Each row is a point on a tangle of strands that fork, close into loops and nearly touch. The rows are in no order.
Points whose rows are less than 6.95 apart are linked; no others are. Some points are linked to none.
Tavi: [ 0.20  2.42  0.15 -2.94  0.58  0.83  1.34  0.46 -2.19 -0.53  0.63 -2.65
  1.82  0.74  4.39 -6.70  2.40  0.06 -4.34 -0.57  0.85  1.76]
dup: [ 0.69 -2.70 -0.13  1.11  4.08  2.76  4.08 -2.35  0.66 -0.41  1.60  2.86
 -1.51 -6.00 -1.27  3.12  1.09  2.00  3.66  2.63 -1.07  5.74]
seti: [-1.29 -0.88 -1.21  3.72  2.21  1.74 -0.65 -0.81 -1.19 -1.14 -1.85  1.77
 -2.17 -0.87 -1.20  0.69 -1.54  1.94  2.67  1.92  0.07  1.74]
Rapur: [-0.11  1.16  0.08 -1.35  3.46  0.57 -0.16 -1.13 -3.30  3.93 -0.53  3.51
 -2.20 -0.23 -4.26  5.00 -0.38 -3.75 -2.46 -2.62 -0.81  4.48]
gozo: [-1.14  1.02 -0.50  1.32  0.96  0.36 -1.60  1.50 -3.83 -0.06 -0.06 -4.41
  3.94  3.25  1.67 -1.31  1.88 -0.02 -4.31 -0.46 -0.06 -1.56]
Div: [ 1.01 -3.88 -2.67  1.06  0.47  5.48 -0.28  2.62  1.31  3.04 -0.66  2.20
 -2.87 -1.32 -0.15  1.61  1.31 -3.35 -0.48  2.20 -2.28  2.06]
Zit: [-0.16 -1.91  0.05  1.73  0.90 -1.96  1.77 -0.69  0.04 -0.33 -1.78 -0.95
 -2.28 -2.87 -3.13  5.95 -3.06  1.70  6.02  2.85  0.50  1.00]
gine: [-0.63  0.53 -1.05  3.54  2.20  5.14 -2.19 -0.60  2.59 -1.69 -0.03  2.74
 -3.53 -3.30 -0.70  3.75 -2.20  4.39  5.33  0.16 -1.06  0.08]
Taner: [ 0.20  0.87 -0.30 -0.08  3.76 -0.60 -0.71 -0.97 -0.71  3.57 -0.34  1.28
 -1.04 -0.21 -1.44  3.06  0.11 -4.73 -1.67 -1.39 -2.29  4.21]
Tovi: [-1.74  1.37 -1.09  4.27 -0.71  1.61 -2.14  0.45 -4.47 -1.71 -0.49 -2.21
  4.38  1.87 -1.20 -1.36  0.35  0.54 -4.90 -2.24  0.60 -0.70]
Kaso: [-1.06 -2.86  0.04 -1.22 -3.37  0.34  0.77  2.73 -0.08  0.13  0.92 -0.38
  0.52  1.05 -1.68 -0.69 -0.34  1.16 -2.50  0.95  3.72 -3.69]
tuni: [ 0.59 -1.37  0.35  3.56  0.71  3.67 -2.84  2.77  0.25 -0.82  2.09  1.56
 -4.48  2.83 -2.59 -0.09  0.14  2.95  0.35 -3.19 -0.25 -2.28]
foles: [ 2.72  2.59  0.01  1.60  0.92  1.34  0.41 -2.47  3.77 -1.67  0.98  0.93
  1.35 -2.33  3.74 -0.69  1.97 -1.30  0.97  0.35 -1.80  2.49]
ror: [-1.09 -3.33  1.43 -3.47 -3.04 -0.03  4.23  1.12 -2.12  0.42 -2.64  0.59
  0.16 -1.06 -1.92 -3.08 -1.93  1.43 -1.74  0.89  5.02  0.98]
fiv: [ 1.81 -2.33  0.71  0.51  1.75 -0.59  1.79 -1.45  0.32 -3.89 -1.60  0.23
 -4.02 -0.40  3.10 -0.54  1.66  2.39  4.64  2.89 -0.94 -0.24]
limus: [-1.95  1.87 -1.23 -1.96 -2.79  1.23  0.33  0.17  0.36 -3.09 -2.59  1.09
  1.59  0.45  3.16 -4.87 -1.31  1.25 -2.20  0.76  1.69 -1.95]
tevo: [-1.06 -0.01 -1.43 -1.12 -0.50  0.50 -2.49 -2.59  5.07  1.43 -1.34  1.89
  0.09 -1.34 -0.45  4.43 -1.54 -3.21  3.17  0.33 -4.61  0.11]
lib: [ 1.47 -1.02  0.42  0.84 -0.02 -0.25  2.46 -0.49  1.13 -0.64 -0.53 -0.82
 -1.73 -2.15 -1.22  5.26  0.20  0.34  3.88  3.11  0.01  1.73]
padu: [-1.43  0.74 -0.06 -3.21 -2.97  0.86  1.29  2.57 -1.98  0.27 -0.14 -2.35
  4.44 -2.62  1.17 -1.88 -1.19 -0.47 -4.87  1.39  4.01 -0.09]
ziz: [ 1.75 -2.95 -0.80 -0.41 -1.62  2.75 -1.24  0.87  3.36  0.41  2.34  4.68
  0.27 -2.22 -1.15  1.63  0.76  0.19 -0.33 -0.36 -0.42  1.32]
muvu: [-0.67 -0.54  1.92 -0.82 -0.39 -0.07  0.21  0.03 -3.47 -0.88  0.43  1.07
  1.15  2.10 -0.33 -5.56  1.47  1.78 -3.36 -3.09  1.85 -0.61]
pir: [ 0.09  0.18 -1.32  0.65  1.50 -0.25 -1.45 -1.56  1.39 -1.19 -0.61  1.27
 -1.41  1.55  3.52 -3.85  1.41 -1.79 -1.04 -0.71 -2.54  0.50]
sapel: [ 2.34  1.08 -0.46 -1.60  1.93  0.65  1.66 -2.87  2.14 -0.49  0.76  0.28
  1.74 -3.36  3.34  0.53  2.88 -2.99  0.12 -0.04 -2.80  5.61]
Lega: [-0.09  5.06  1.86  0.87 -0.03 -3.41  0.46 -3.92  1.08 -2.88 -1.98 -0.04
  3.72 -1.80  1.57 -1.09 -1.42  0.63  2.75 -0.12  0.46  1.83]
zezop: [ 0.51  0.17  0.61 -0.09  1.71 -1.26  0.86  0.53 -2.76  2.37 -1.29 -2.48
 -0.65  0.50 -0.32  1.89  1.21 -2.25 -0.31  1.00  0.25  0.84]
katos: [ 0.00 -0.38 -1.53  3.49  0.78  4.49  0.53 -0.37  2.61 -0.90  0.14  4.40
  0.27 -4.06 -0.94  1.24 -1.20  0.31  1.69  2.22  0.22  2.65]
zepaz: [-0.86  2.28  0.61  0.12  0.28 -1.63 -2.92 -1.14  0.36  2.60  1.13  0.48
  2.17  2.27 -0.78 -1.94 -0.53 -1.57 -2.54 -4.32 -1.39 -0.17]
fopoz: [-0.08  0.13 -1.75  4.11  0.36  4.62 -0.98  0.96  2.50 -0.37  0.18  1.87
 -1.05 -3.47 -1.27  4.98 -1.44  1.33  3.82  2.81 -0.05  1.13]
Tepib: [ 1.05  2.58 -2.38 -0.76 -0.52  2.61  1.32  0.86  2.10 -2.48 -0.17 -1.56
  2.44 -3.03  6.12 -0.81  1.80 -1.35  0.48  3.66 -0.05  0.67]
zito: [-1.27 -0.15  0.17  3.70 -1.63  3.82 -1.28  1.21  0.98 -0.92  0.51  4.32
  1.45 -0.76 -4.70 -1.33 -1.61  4.14 -2.34 -2.65  3.15 -0.68]
tosed: [ 0.71  2.23  0.64  2.03 -0.46 -0.84 -0.98  0.13 -0.50 -1.06  0.39 -0.60
  2.56  0.75 -0.41 -0.21  0.09  1.63  0.01 -1.21  1.31 -1.53]
gat: [ 1.30  0.20 -1.57  1.02 -0.55  2.11 -2.86  1.84  0.75  2.82  1.90 -0.38
 -0.96 -0.14  1.35  1.57  2.17 -3.10 -2.05  0.29 -1.82  0.43]
bafom: [ 1.14 -1.10  0.11  0.38 -0.25 -0.50 -1.01 -0.49  0.23 -1.44  1.07  2.05
 -1.10  3.31 -1.19 -4.61  0.74  1.22 -1.45 -2.24  0.83 -1.32]
daso: [-0.39  0.68 -0.44  2.62 -0.19  3.89 -2.37  1.47  2.34 -1.35  0.38  2.83
 -3.60 -0.87 -2.80  2.96 -2.33  3.62  3.03 -1.52 -0.21 -1.75]
dafes: [-2.76 -2.98 -0.94 -2.30 -2.09  0.28  3.34  0.57 -2.63  0.39 -4.28  0.52
  0.68 -1.99 -1.08 -1.34 -3.40 -1.18 -2.26  2.90  2.99  1.42]
nifu: [-0.02 -2.26  0.69 -3.74 -3.22 -1.26  4.04  0.67 -1.16 -0.44 -1.67 -0.85
 -0.94 -0.44  0.56 -2.46 -0.67  0.72  0.09  1.53  2.20 -0.33]
Tukig: [ 0.05 -2.34 -0.18 -2.11 -2.32 -1.22  0.19 -0.56  2.25 -0.07 -1.54  1.03
  0.19 -1.07 -2.89  3.39 -1.65  0.08  1.59  1.93  0.48 -0.79]
Seval: [ 0.65 -3.05  0.56 -1.20  0.73 -4.25 -0.91 -0.18 -3.19  1.68 -0.36 -2.67
 -3.41  4.92  0.61 -0.33  1.18 -0.39  0.82  0.39 -1.48 -2.46]
Kaze: [-2.17  2.38 -0.93  1.44  3.24  0.69  0.96 -2.06 -1.48  1.41 -2.82  2.56
  0.97 -1.44 -0.55 -1.68  0.09 -2.30 -2.98 -0.01 -0.66  4.83]
fal: [-1.75  1.06 -1.36 -0.24 -0.17  1.59  1.18  0.19 -2.35 -3.01 -3.50  2.30
  1.18  0.64  2.04 -6.93 -0.76  1.52 -3.18 -0.14  1.53  0.04]
lek: [ 1.35 -2.62 -0.19  1.22  1.26  1.23  3.66 -1.62  1.43 -1.86  0.71  1.74
 -2.29 -4.61 -1.86  4.73 -0.50  3.28  4.96  3.33 -1.09  2.75]
Foso: [-3.62 -1.24 -0.28  1.71  2.95 -0.59  1.62 -1.53 -2.02  1.01 -3.87  2.26
  0.05 -1.47 -0.62 -1.74 -1.15 -2.07 -0.71  0.97 -0.66  2.26]
nozeg: [ 1.12 -2.48 -1.19  0.56 -0.52  5.21  0.13 -0.91  4.16 -0.98  1.67  5.32
  1.22 -5.16 -2.57  3.05 -0.11  1.42  1.94  0.41 -0.58  2.58]
Suvip: [ 0.57  0.11 -2.22  3.21  0.90  5.24 -2.49  1.48  1.94 -0.82  0.11  1.90
 -1.40 -0.23  2.42 -0.88  1.07 -1.42  0.08  1.05 -2.02  0.37]
vaka: [-0.22  1.93 -0.36  0.22  0.45  2.23 -3.40  1.00  1.78  2.57  1.26 -0.83
  0.38 -1.72 -0.99  6.78  0.12 -2.81  0.51  0.34 -2.29  1.40]
Nuzu: [ 0.34  2.10  0.76 -0.58 -0.71 -3.09 -1.57 -2.18  0.57 -1.53  0.88 -0.32
 -0.78  3.07  1.68 -1.67  0.47  1.69  2.85 -1.51 -1.11 -5.73]
sel: [-0.17  2.83  0.92  1.20  2.30 -2.78  0.07 -4.42  0.33 -1.52 -1.03  0.59
  0.66  0.93  0.93 -2.10 -0.05  1.27  1.48 -0.71 -0.71  1.87]
loma: [-1.08  1.43 -1.19 -1.40  0.31 -1.60 -2.28 -2.57  4.25  0.61 -1.05  0.16
  1.87 -0.36  1.34  1.37 -0.76 -3.58  1.05 -1.17 -3.30  1.49]
Rato: [-0.94  2.22 -2.30 -1.13 -0.38 -1.78 -0.72 -0.61  4.35 -1.42 -0.79 -2.71
  2.17  0.44  6.50  0.53 -0.07 -3.99  1.04  1.89 -2.64 -2.19]
lenos: [-0.08  1.07  0.48  0.71  1.29 -2.52 -1.07 -0.86 -0.77 -0.07 -0.35 -1.93
  0.09  2.94  2.52 -3.07  1.38 -1.07  0.31 -0.84 -1.88 -1.12]
pev: [ 0.05  0.75  1.47 -0.85  0.05 -4.84 -2.02 -1.80 -1.15  1.19 -1.09 -2.13
  0.47  3.49 -2.10  0.47 -2.21 -0.30  2.74 -1.59 -1.06 -2.01]
Boge: [ 2.04 -1.46 -0.24  2.37 -0.21  1.82 -1.66  3.09 -1.33 -2.06  2.77  0.13
 -2.93  2.39 -1.29  0.82  2.18  2.40 -0.40 -1.75  0.42 -4.62]
pekon: [ 4.10  1.62  1.89  2.09 -2.23 -1.13  1.94  2.01  0.93 -2.42  3.02 -0.50
  0.77 -2.20 -2.05  3.44  0.61  2.49  2.30 -0.96  2.69 -1.79]
lom: [ 0.54  2.18 -1.07  3.10  1.46  2.56 -1.38 -0.57  2.61 -0.04  0.43  1.09
  1.32 -1.38  2.25  1.54  1.26 -1.68  0.72  1.07 -3.45  2.40]
tonu: [ 0.45 -3.32 -1.84  2.00 -1.18  2.87 -1.62  3.74  1.08  0.85  1.42  0.08
 -3.83  0.28 -0.58  1.80  0.42  0.34  0.77  1.02 -0.88 -1.28]
leri: [-1.45  0.37  0.02 -3.89 -0.63 -3.53 -0.15 -2.39  1.21  1.46  0.48  0.05
  2.66  2.03  2.17 -5.13 -0.57 -2.06 -1.96 -1.92 -0.87 -0.68]
zut: [ 2.69 -0.25  1.69  0.96 -1.24  0.83  2.65  2.33 -0.33  0.82  1.77 -1.75
  1.03 -3.23 -3.43  4.24 -0.31  0.29  0.46  1.23  2.32  2.38]
Mimar: [-0.10 -0.96  0.41 -2.50 -0.48 -1.78 -0.71 -1.21  2.61  1.08 -0.42  0.81
 -0.60 -1.08 -2.20  5.37 -1.12 -2.10  2.87 -0.25 -2.33  0.08]
dute: [-3.08 -3.93 -0.27  1.16 -0.90 -0.54  0.72  2.34 -0.82  1.50 -2.99  0.78
 -2.73  0.39 -5.00  0.95 -2.64  0.74 -1.30  1.15  1.73 -1.05]
Bivad: [-4.35 -0.37 -1.10  1.05  0.05  1.13  2.16 -0.28 -2.18 -0.52 -5.45  1.11
  1.32 -2.57 -0.37 -2.67 -3.37 -1.28 -0.97  2.80  1.70  1.72]
kisut: [-1.15 -5.31 -0.18  0.58 -2.50  0.83  1.09  4.31  0.17  1.16  0.93 -0.58
 -2.19  1.64 -3.44  1.07 -1.92  0.22 -2.32  1.12  1.66 -1.33]
Sapav: [ 0.89  0.14  0.91 -1.23 -0.17 -1.75  1.01  1.50 -3.54  2.09  1.22 -4.21
  0.12  1.36  2.60 -0.02  2.07 -1.94 -2.19  1.07  0.50  1.42]
vuna: [ 0.53  2.39 -0.67 -4.42 -2.87 -0.49  1.04  1.24  0.14 -1.41  3.10 -2.02
  3.65 -0.11  4.08 -0.97  0.77  1.31 -1.67  0.38  2.13 -5.60]
Rudez: [-1.56 -2.41  1.06  1.00  0.18 -0.24  0.96 -0.46  0.76  2.07  0.04  0.05
 -2.77 -2.93 -4.52  5.52 -3.28  2.67  3.40  1.06  1.01  1.37]
Gemo: [-0.62  0.16  0.99  0.61 -0.96 -1.63  2.63  1.63 -2.23  1.75 -0.87 -1.40
  2.11 -1.96 -3.61  3.61 -1.35  0.12 -0.04  1.27  3.57  2.04]
tebe: [ 0.24 -1.51  0.81 -3.44 -2.71 -2.35  1.68 -0.55 -1.00 -1.26 -0.40 -0.54
  0.70  1.29  1.53 -3.67 -0.92  1.37  0.94 -0.47  0.86 -2.80]
monad: [-0.76  0.81  0.16 -0.84 -2.40  0.80 -1.49  1.04  1.90  0.86  3.50  2.36
  3.92  0.50 -1.55 -1.31 -0.58 -0.39 -3.67 -2.05  0.52 -2.82]
dobi: [ 1.71  0.60 -0.97  1.90 -0.13  3.38 -1.45  3.24  0.87  2.85  1.60 -0.62
  1.36 -2.11  1.02  4.54  1.71 -3.52 -0.29  2.02 -0.72  2.33]
Zazuv: [ 0.01 -0.81  1.42 -0.10 -0.17 -3.09 -1.08 -0.85 -2.09  1.21  0.58 -4.47
 -2.21  4.44 -0.94  1.56 -0.85  0.75  2.11  0.23 -1.05 -3.99]
Buzod: [ 3.80  1.24  0.78  2.27  0.41  1.99  2.15  1.86 -1.97 -0.27  0.97 -1.91
 -0.53 -1.98  1.41  0.95  2.31  0.25  0.67  2.85  0.42  4.00]
dakan: [-1.15 -2.04 -1.16 -0.57 -0.45  0.27 -0.57  1.65 -0.50  1.34 -1.59 -1.13
 -2.58  2.35  1.87 -1.33  0.68 -2.24 -1.68  1.16 -0.81 -2.12]
zera: [-1.97  1.56 -2.19 -0.10 -1.65  2.26 -1.91  0.63  3.58  0.91 -0.71  2.08
  2.19 -0.52  1.20 -0.73 -0.45 -3.29 -2.10  0.45 -0.68 -0.97]
Zofu: [-0.74  1.08  1.15 -0.49 -1.81 -0.29  0.57  2.14 -3.37  0.37  1.72 -3.42
  4.81 -0.54  0.06 -1.11  0.84 -0.35 -5.01 -0.06  3.21 -0.36]
ven: [ 0.22  3.60  0.83  2.29 -1.69  1.56 -1.17  2.78 -2.08 -0.76  1.69 -2.46
  6.08 -0.68 -0.21  0.30  1.87  0.34 -4.30 -0.85  2.16 -1.18]
nesuv: [ 0.08 -3.92  1.06 -1.27 -0.21 -2.55  0.76 -0.21 -2.09  1.75 -1.32 -1.24
 -2.40  2.67  1.23 -2.32  0.41 -1.84 -0.81  2.31 -0.26 -0.80]
ludug: [-2.14  0.80 -2.02 -3.36 -3.59 -0.15  0.26  0.17  2.92 -2.54 -1.37  1.69
  1.27  0.33  3.65 -3.79 -1.68 -0.73 -0.18  0.54  0.79 -4.95]
Vubi: [ 1.62  1.08  3.08 -1.20  1.03 -2.92  1.05 -1.80 -3.25 -0.46  0.48 -0.27
  1.52  1.95  0.65 -5.61  1.82  1.96 -1.03 -2.76  1.59  1.06]
Bisu: [-2.69 -0.52 -1.21 -3.36 -1.10 -2.24  1.47  0.34  1.90  1.16 -3.31 -1.73
  0.77  1.67  2.51 -1.89 -2.13 -3.38  0.71  2.14 -0.92 -2.72]
Poga: [-0.06 -0.24  0.91 -1.65 -3.72  0.89  0.15  2.37  0.05 -1.06  1.78  2.28
  2.82  0.12 -1.05 -3.04  0.57  2.33 -4.10 -1.22  3.04 -3.05]
Guk: [ 0.18  0.01 -0.80 -1.40 -0.14 -1.12 -2.92 -1.59  3.82  1.26  1.03  1.78
 -1.93  2.92  1.06  0.29 -0.07 -1.02  3.41 -1.43 -3.46 -2.57]
miri: [-0.43  2.12 -0.44  4.48 -0.86  3.46 -2.20  2.47 -2.35 -1.24  1.14 -1.05
  3.84 -0.19 -3.44 -0.06  0.43  2.30 -3.10 -2.00  2.01 -0.84]
Lal: [ 0.65 -2.29  1.23 -0.59 -2.07 -1.94  1.43  0.12  1.81 -1.38 -1.06  0.02
 -1.22  0.36 -2.68  1.80 -1.38  1.93  3.52  0.34  1.87 -2.89]
gud: [-2.52  0.49 -0.94 -5.14 -3.14 -1.40  1.32 -0.67  0.12  2.16 -1.89 -0.10
  3.60 -0.53  0.75 -1.61 -1.71 -3.15 -2.60  0.62  1.15  1.01]
rov: [ 2.13 -0.54  0.44  1.02  0.97  1.69 -0.06  1.90 -0.04  2.75  2.84 -1.50
 -2.45  1.79  1.02  1.20  4.08 -3.00 -2.57  0.51 -2.67  2.31]
tos: [-1.15 -1.69  1.31 -0.38  0.07 -1.34  0.58  0.74 -1.43  2.59 -1.71 -0.37
 -1.39 -2.48 -5.43  4.25 -2.70 -0.18  0.83  0.52  0.69  2.23]
tif: [-1.89 -2.41  1.19 -1.17  1.47 -1.47 -1.12  0.09 -1.81  4.46 -0.87  0.80
 -3.32  0.23 -5.85  3.85 -2.36 -0.70  0.24 -2.55  0.69  2.43]
mokuf: [-2.69  0.47 -1.80 -5.07 -2.44 -1.61  1.07  0.56 -0.15  1.89 -2.22 -2.59
  2.26  0.63  3.64 -1.06 -1.61 -2.80 -2.79  1.73  0.69 -2.80]
vad: [ 1.16 -3.34 -0.43  1.91 -1.66  1.34  0.81  2.53  0.41 -0.28 -0.43 -0.51
 -2.99 -1.38 -0.62  3.74 -1.27  0.86  2.14  3.04  0.12 -0.37]
zil: [ 0.92  4.14 -0.14 -5.30 -2.34 -2.31  1.08 -0.54  1.23 -2.60  1.78 -2.61
  3.46 -0.96  4.27 -2.84  1.01  1.56 -0.82 -1.02  2.78 -2.46]
vebaf: [ 2.36 -2.13  0.92  1.50  1.44 -0.02  0.54 -0.71  1.43 -2.46 -0.27 -0.17
 -5.87  0.86  0.40  2.36  1.34  2.66  5.73  1.09 -1.44 -0.70]
Kefed: [-1.02  1.99  1.34  0.74  0.93 -1.96 -2.93 -0.91 -0.32  1.16 -0.07  3.23
  2.39  0.04 -2.76 -1.74 -0.13  0.59 -2.28 -4.40  0.97  2.56]
Pil: [ 0.51 -1.86  0.98  0.95  1.22 -0.70 -0.28 -0.37 -0.10 -0.24  0.90 -1.10
 -7.03  2.53 -1.36  3.34 -1.56  3.26  5.91 -0.50 -0.76 -1.67]
bebo: [ 0.06  0.86  0.62  1.81 -1.85  2.66 -1.38  0.31  3.08 -0.10  1.92  2.85
  2.52 -0.68 -1.89 -0.24  0.01  2.15 -2.17 -3.26  1.48 -0.88]
geg: [-1.27 -1.65  0.58  0.02  3.01  2.29 -0.25  0.79 -3.29  4.19  0.61  1.97
 -2.77 -2.23 -5.64  4.50 -1.58 -1.11 -1.19 -1.48  0.60  4.50]
Mup: [ 0.64  2.92 -1.24 -5.43 -0.94 -0.59  1.73  0.40 -0.43 -1.45  1.61 -2.20
  1.49  0.27  5.13 -5.76  1.22  0.71 -2.76 -0.17  1.18 -1.33]
soris: [-0.49 -0.57 -1.49 -3.17 -1.12  1.06  0.22  1.28 -1.93 -0.23  1.68 -3.75
  2.54  1.73  3.17 -1.56  1.69  1.05 -3.78  0.57  2.73 -6.54]
Rizu: [-1.67 -1.02  1.09  0.47  1.77 -2.23 -1.57  0.05 -3.00  2.83 -1.18 -2.38
 -4.30  2.06 -4.12  4.37 -2.35 -0.24  1.94 -1.81 -0.51  1.10]
kugo: [ 0.43  3.66  0.03  0.33  0.86 -1.00  2.08 -3.56  2.64 -2.25 -1.92  0.27
  2.88 -3.05  3.21 -0.42  0.09 -1.10  2.79  1.10 -0.71  2.92]
Pelog: [ 0.24  1.27 -1.51 -0.59  2.38 -1.37  0.52 -2.53  1.17  1.69 -1.03  0.83
  0.57 -2.24  1.06  1.16  0.72 -3.85  0.28 -0.21 -3.33  4.05]
dal: [ 0.98  1.65  1.25 -0.46  0.17  0.46  0.50  0.74 -3.56 -1.57  1.66 -3.40
  2.81  2.00  3.49 -3.52  2.62  0.63 -3.08 -0.98  0.97  0.25]
loman: [ 2.48 -0.80  1.23  1.08  0.11  0.33 -1.69  2.74 -1.34  0.67  4.05 -1.34
 -0.78  2.09 -0.18  0.21  1.87  1.29 -2.21 -1.78  0.31 -2.18]
Fogi: [ 0.24  0.52  0.08 -2.48 -0.31 -3.56  0.88 -1.60 -0.57 -1.55  0.20 -2.40
 -0.27  3.08  3.60 -3.66  1.40  0.14  1.35 -0.07 -0.50 -4.50]
Farug: [-2.12 -4.10 -0.53  2.22 -0.67  1.19 -0.04  2.57 -0.48  0.41 -3.30 -0.34
 -2.91  0.38 -1.11  1.83 -1.81 -0.01  1.51  3.37  1.04 -2.39]
neti: [ 0.20 -1.49 -1.74  2.12 -1.24  3.20 -1.24  3.33  2.03 -0.47  1.76  2.44
 -1.93  1.30  0.73 -1.59  2.76 -0.61 -1.02  0.37 -0.59 -2.09]
nol: [-0.91 -0.55  0.03  3.05  1.31  0.71 -3.85  0.85 -1.51 -1.21 -0.19  1.00
 -2.22  3.43 -3.36 -1.34  0.23  3.49 -0.81 -3.24 -0.95 -2.49]
Lugar: [-2.49 -3.04  0.24  2.28  0.82  2.84  1.06  0.36 -0.24 -0.94  0.40  4.40
 -0.95 -0.63 -4.90 -1.80 -1.83  2.70 -1.22 -0.85  2.52  0.62]
Noza: [-3.05  1.72 -0.08  1.44  2.66 -0.91 -1.43 -2.14 -0.74  1.20 -2.38  3.57
  2.94  0.19 -2.79 -2.95 -0.69 -1.29 -3.11 -2.14 -0.50  3.24]
palor: [ 3.55  0.09  0.79  0.64  4.06 -0.03  1.79 -2.64 -0.30  0.12  1.97  0.35
 -1.98 -1.86  0.99  1.17  3.03 -0.03  1.89  0.72 -3.16  5.91]
vefud: [-1.44 -0.28  1.35  0.94  1.26 -1.70 -3.29 -0.76 -1.82 -0.95  0.75  0.88
 -0.35  4.88 -2.60 -5.04 -0.37  2.10 -0.11 -3.81 -1.25 -2.28]
Rap: [ 3.61  0.50  4.45 -1.48  0.46 -3.48  1.65 -0.83 -3.15 -0.38  1.88 -3.19
  0.60  2.52  1.33 -3.06  1.80  1.72  0.43 -0.51  1.69 -0.10]
pifu: [-0.20  1.32  2.95  1.06  1.33 -4.74  0.00 -2.29 -2.13 -1.23 -1.92 -3.48
 -0.14  2.66 -1.42 -0.23 -1.26  1.94  3.34 -0.23  0.30 -0.74]
retaz: [ 4.85  1.29  2.35  0.27  1.63 -0.41  2.13 -1.29 -0.50 -0.62  2.03 -2.68
 -2.07 -1.68  1.28  1.96  3.25  0.81  2.09  0.99 -1.20  4.02]
Tamu: [-1.88  1.32 -3.55 -2.16  0.12 -3.37  0.79 -1.57  2.91 -0.24 -3.20 -2.54
  1.59  0.03  4.25 -1.35 -2.15 -4.32  0.35  1.59 -1.76 -0.80]
kis: [-1.53  1.24  0.10 -4.47 -2.44 -0.03  1.80 -0.88 -1.32  0.22 -0.22  0.32
  3.04 -1.42  0.47 -3.34 -1.33 -0.19 -3.28  0.37  3.15  2.44]
zupuv: [ 0.05 -0.98 -0.42 -2.36 -0.79 -0.94  0.91  1.77 -3.27  1.18  1.54 -2.89
  0.49  2.29  3.08 -1.82  1.06 -0.79 -3.11  2.12  2.00 -3.23]
Rir: [ 0.70  2.82  0.53  2.06 -0.53  1.86 -3.61  2.08  1.86 -1.66  2.37  1.52
 -0.08 -0.50 -2.97  3.52 -1.34  3.51  2.54 -2.92  0.67 -3.43]
fufu: [-0.69 -1.61  0.46 -0.48  0.90 -0.99 -1.85 -2.64  3.02  0.92 -0.94  2.86
 -1.78  1.61  0.73 -1.28  0.58 -1.36  0.88 -0.76 -3.08 -0.21]
kigut: [ 2.99  1.70  1.16  1.60 -1.53  0.04 -0.60  2.75  1.06 -3.21  3.12  0.43
 -0.52 -0.72 -2.69  2.91  0.77  4.21  1.26 -3.09  2.87 -5.00]
sud: [ 1.44  1.79 -0.90 -1.21 -1.66 -0.15 -0.39 -0.26  1.19 -1.29  2.50 -1.53
  2.55  1.02  4.44 -1.04  1.55  0.06 -1.29 -0.47 -0.41 -4.07]
Zedor: [ 0.90  0.08  1.04 -0.70  2.92 -2.50  2.31 -3.74  0.87 -1.18 -0.87  0.80
 -1.46  0.48  2.64 -2.18  1.01  0.05  2.46 -1.14 -2.26  2.60]
Zof: [-1.57 -1.10  2.03  1.46  2.68 -2.08 -2.80  0.11 -1.34  0.55 -1.62 -2.92
 -5.83  2.14 -3.05  3.25 -3.24  3.01  4.96 -1.43 -0.11  0.19]
lopoz: [ 2.56  0.28 -0.30  0.88  1.17  1.43  0.78  0.55 -1.49  0.54  1.80 -0.57
 -0.96 -0.93  3.34 -1.05  3.52 -2.13 -1.77  1.07 -1.28  3.94]
Musuf: [ 2.47 -0.82  0.17 -1.29  5.08  0.89  1.93 -3.55 -1.29  1.29  1.45  3.14
 -1.68 -3.03 -1.53  3.25  2.81 -0.99  1.01 -0.35 -3.27  6.51]
rezu: [-2.48 -4.44 -0.38  0.80  0.13  0.90 -0.27  0.28  1.00  1.36 -0.97  3.81
 -3.34 -0.01 -5.18 -0.02 -3.05  1.99  0.85 -0.16  1.95 -0.10]
did: [ 0.94  1.76 -0.22  0.15  0.08 -1.31 -3.11 -2.47  3.72 -2.00  1.23  0.49
 -0.63  2.16  0.99  0.94 -0.01  1.52  3.66 -2.62 -2.78 -4.88]
rez: [ 0.42  4.12 -1.98 -0.97  0.39 -0.03  1.23 -1.08  2.15 -1.94 -0.96 -3.69
  1.50 -1.39  5.90 -0.52  1.23 -2.26  1.06  2.04 -3.08  1.21]
tegi: [ 0.61  0.81 -0.92 -1.02 -4.03  0.27  0.25  0.55  2.68 -1.49 -0.27  1.57
  1.99 -0.51  1.79 -1.57  0.96  0.01 -0.52  0.18  0.27 -4.41]
Dagum: [ 2.75  1.84  2.80 -0.08 -2.49 -1.38  1.78  1.02 -0.61 -0.26  2.81 -2.61
  2.37 -1.73 -0.29  2.66  0.79  1.52  0.74  1.04  2.57  0.59]
resot: [ 1.50 -1.05  0.21  0.49  2.60 -1.55  2.47 -2.69 -0.74 -1.54 -2.95  1.01
 -2.84 -0.85  1.75 -2.03  0.61  0.27  3.29  2.66 -0.66  2.32]
lanor: [ 1.44 -0.79  1.82  2.06  1.13 -0.94 -0.60  2.27 -2.96  0.86  1.09 -2.52
 -0.57  1.21 -1.40  1.20  0.25  0.48 -1.95 -1.26  0.55  1.49]
zipe: [ 1.75  2.52  2.97 -0.35 -0.71 -4.49  1.05 -0.95 -2.65 -1.87 -0.49 -3.05
  0.94  3.31 -0.17 -2.54  0.08  3.11  2.45 -0.98  1.82 -1.36]
nar: [-2.44  0.93 -1.68 -1.59 -0.03 -3.87 -2.87 -1.26  0.48  3.08 -0.21  0.03
  1.47  3.10  0.09 -0.11 -0.99 -4.18 -1.59 -3.63 -2.15 -2.22]
zoma: [ 1.12 -1.29 -0.64  0.07  3.49  2.71  3.60 -2.65 -0.54  1.18  1.56  3.96
 -0.29 -5.38 -1.25  2.18  2.33 -1.58  0.02  1.79 -1.83  6.27]
bobop: [-2.11  0.30 -1.64 -0.35 -0.02 -1.24 -4.92  0.14  2.82  2.55  0.53 -1.87
  1.15  3.65  1.16  1.06 -1.48 -3.07 -0.78 -0.94 -2.26 -3.56]
muv: [-1.69  2.09 -1.25 -1.12  0.65  0.43  1.82 -0.30 -3.10 -1.94 -3.31 -1.30
  1.66  1.13  2.93 -6.95  0.18 -0.38 -4.00  0.33  0.18  2.47]

A piece is two or more points that can be reached from each other along the links. Count, over all rows, the pieces, the separate loops (a circle has one, a figure eight two, a Y none), the forks (points with three links) and the tips (points with one).
pieces => 3
loops => 5
forks => 10
tips => 6

A tip is a point with one link. Name the tips that can be reached along the links from each point below, in the order of the rows.
gud => Tepib, dakan
sel => ziz, vaka, Lal
nifu => bobop
